Each row is a point on a tangle of strands that fork and nearly touch. The rows are in no order.
Two points are linked if the straight distance between their rows is under 14.6. Some points are linked to none.
disa: [ 18  11   0   1 -10   0 -24  16  -3  -2   6   3]
vek: [  0  17  -9   1   6   6   8  -7   8  -1 -12  -7]
Fivas: [-18 -13   0 -10 -10 -10  -5   2  -2   7  14  15]
Remig: [ 17  13  -2   0 -11   0 -18  12  -2  -1   3  -1]
dozub: [ 14   7   3   9  -7   0   4   5   0   2  -6 -12]
nuzi: [  0  -3   1   5   0  -1  16  -7   3   7 -10  -9]
lef: [-10   8  -8  -3  34  13  12 -14   6  -8  -5   3]
Mon: [ 16   5   6  10  -7  -1 -11  19  -3   2   8   2]
vafo: [  5 -12  17  14  -5  -5  -7  20  -7  11   8   7]
tefav: [16  3  5 10 -8  0  0 10 -3  2 -1 -9]
Tam: [ -7 -12   5  -1  -8  -9  -4  11  -2  16  12  12]
tuva: [-13 -17   1  -7  -3  -6  10 -18   0  -4  -4  -2]
Bag: [ -4   2 -12  -9  13   7  14  -9   7   0   2   0]
gekob: [ 5 15 -8  0  1  4  7 -3  7  1 -7 -8]
nus: [  4   6 -10  -4   1   3  11  -2   6   5   2  -3]
genag: [ 6 -4  4  6 -7 -4 -2 16 -2 13 12  5]
Nofo: [ -4  18 -10   2  13   8   9 -11   8  -4 -14  -4]
gaven: [11 -8 11 12 -8 -3  3 11 -5  9  3 -4]
viza: [-14 -13   6  -4  -7 -13 -10  11  -2  16  13  17]
fufud: [-14  22  -7   9  23  14   5 -13   7  -8 -19   2]
mubi: [ 16  10   4   6  -7   1 -26  23  -3  -1  10   9]
Ren: [ 15  12   5   8  -6   0  -6   3  -3  -5 -14 -16]
lokes: [ -2 -17   9   4 -12  -8   4   3  -6  10   3   1]
Gopa: [-15 -16  -5 -16   3  -3   4 -17  -1 -12   7   4]
kepe: [ 21   6   8   7 -10   1 -15  11  -7 -10  -3  -7]
verez: [ 19   9   7   8  -9   1 -12   7  -6  -9 -10 -13]
gid: [-18 -13   4  -7 -11 -13  -9   5  -3  10  13  16]
Ded: [-18 -15  -4 -15  -4  -4   0 -16  -1 -13   8   6]
nilu: [ -7 -18   6  -1 -13  -9   5  -5  -3   6   2   1]
Nifi: [ 19   5   8  11  -9   1 -16  18  -5  -4   6   1]
Vened: [ 14   6   3 -14  -6   0 -28   2  -9  -7 -15 -10]
gik: [ -2  15 -15  -6  15  10  10  -7   9  -3  -3  -2]
gafa: [-14   9  -5   2  36  13  11 -15   5  -7  -9   4]
sut: [-14 -17   1  -7 -11  -8   5 -14  -2  -4  -1   0]
gofu: [  4 -14  10   7 -11  -6   5   6  -5  11   3  -2]
zad: [-14 -15  -6 -17  12  -1   3 -20  -1 -13   5   2]
bedis: [16 -1 10 14 -8 -1  0 13 -5  2  0 -7]
kef: [ -3  21 -16  -8  16  11   6  -8  10  -6  -6  -1]
pup: [ 15   7   7  10  -3   0 -26  26  -4  -3  11  11]
bogat: [ -7  -8   2   0   3  -1  17 -14   2   3 -11  -8]
senev: [-20 -14   1 -10 -15 -10  -5  -7  -3  -6   9   9]
dipu: [  7   2   4   9  -2   1  12  -2   1   5 -12 -13]
gazek: [ -3 -15  19  11  -3  -8  -9  20  -7  13   8  11]
dop: [12  2  4  9 -8 -2 -4 16 -2  9 10  2]
naki: [ -9 -11  -7 -13  13   4  12 -14   3  -3   4   2]
kos: [ -8   7 -11  -5  27  11  14 -12   7  -5  -5   1]
nisob: [-14  17  -6   8  31  15   8 -13   5  -9 -14   5]
Fir: [-13 -13  -7 -15  16   2   8 -19   0 -10   3   2]
dibi: [13 15 -6  0 -7  1 -5  4  3  1 -2 -8]
pil: [ 13  12   4  10  -5   1   0   2  -1  -2 -14 -16]
rivis: [-10  21 -10   4  18  12   7 -12   8  -6 -17  -1]
Rara: [-13 -18   5  -4 -15 -11   2  -7  -4   2   2   2]
dem: [ 20   6   8   8 -10   1 -18  16  -6  -8   1  -3]
safun: [-19 -14  -3 -13  -9  -7  -3 -12  -2 -12  11   8]
vuf: [ 9 17 -9 -1 -3  3  0  0  6 -1 -7 -8]
vunom: [  9 -11  14  13  -7  -4  -2  16  -7   9   8   3]
taseg: [-2 -8  4  2 -7 -6 -2 12 -2 16 13 10]
dupef: [ 15  16  -6  -2  -9   0 -11   6   1   0   0  -6]
beg: [ -5   9 -12  -6  19  10  13 -10   8  -3  -3  -1]
mamur: [-13 -14  -5 -13  -6  -5   3  -6   0   2  12   8]
Vosu: [-12 -14   2  -4   1  -3  15 -17   2  -1  -9  -4]
Dukof: [ -6  -5 -10 -12  13   6  15 -11   5  -1   3   2]

A fork is a point with three links, a tip a point with one. Leave the first point through the second and follow the links. Name the first fork or tip that comes.
pil; dozub => gaven
gekob; vuf => pup
Vosu; bogat => dipu
dop; genag => Fivas

Name the points in between on the shortest way along the links from the first point to the second, in order.
fufud; gekob => rivis Nofo vek
gaven; tuva => gofu lokes nilu Rara sut
rivis; gafa => fufud nisob
Remig; gekob => dupef dibi vuf
safun; zad => Ded Gopa
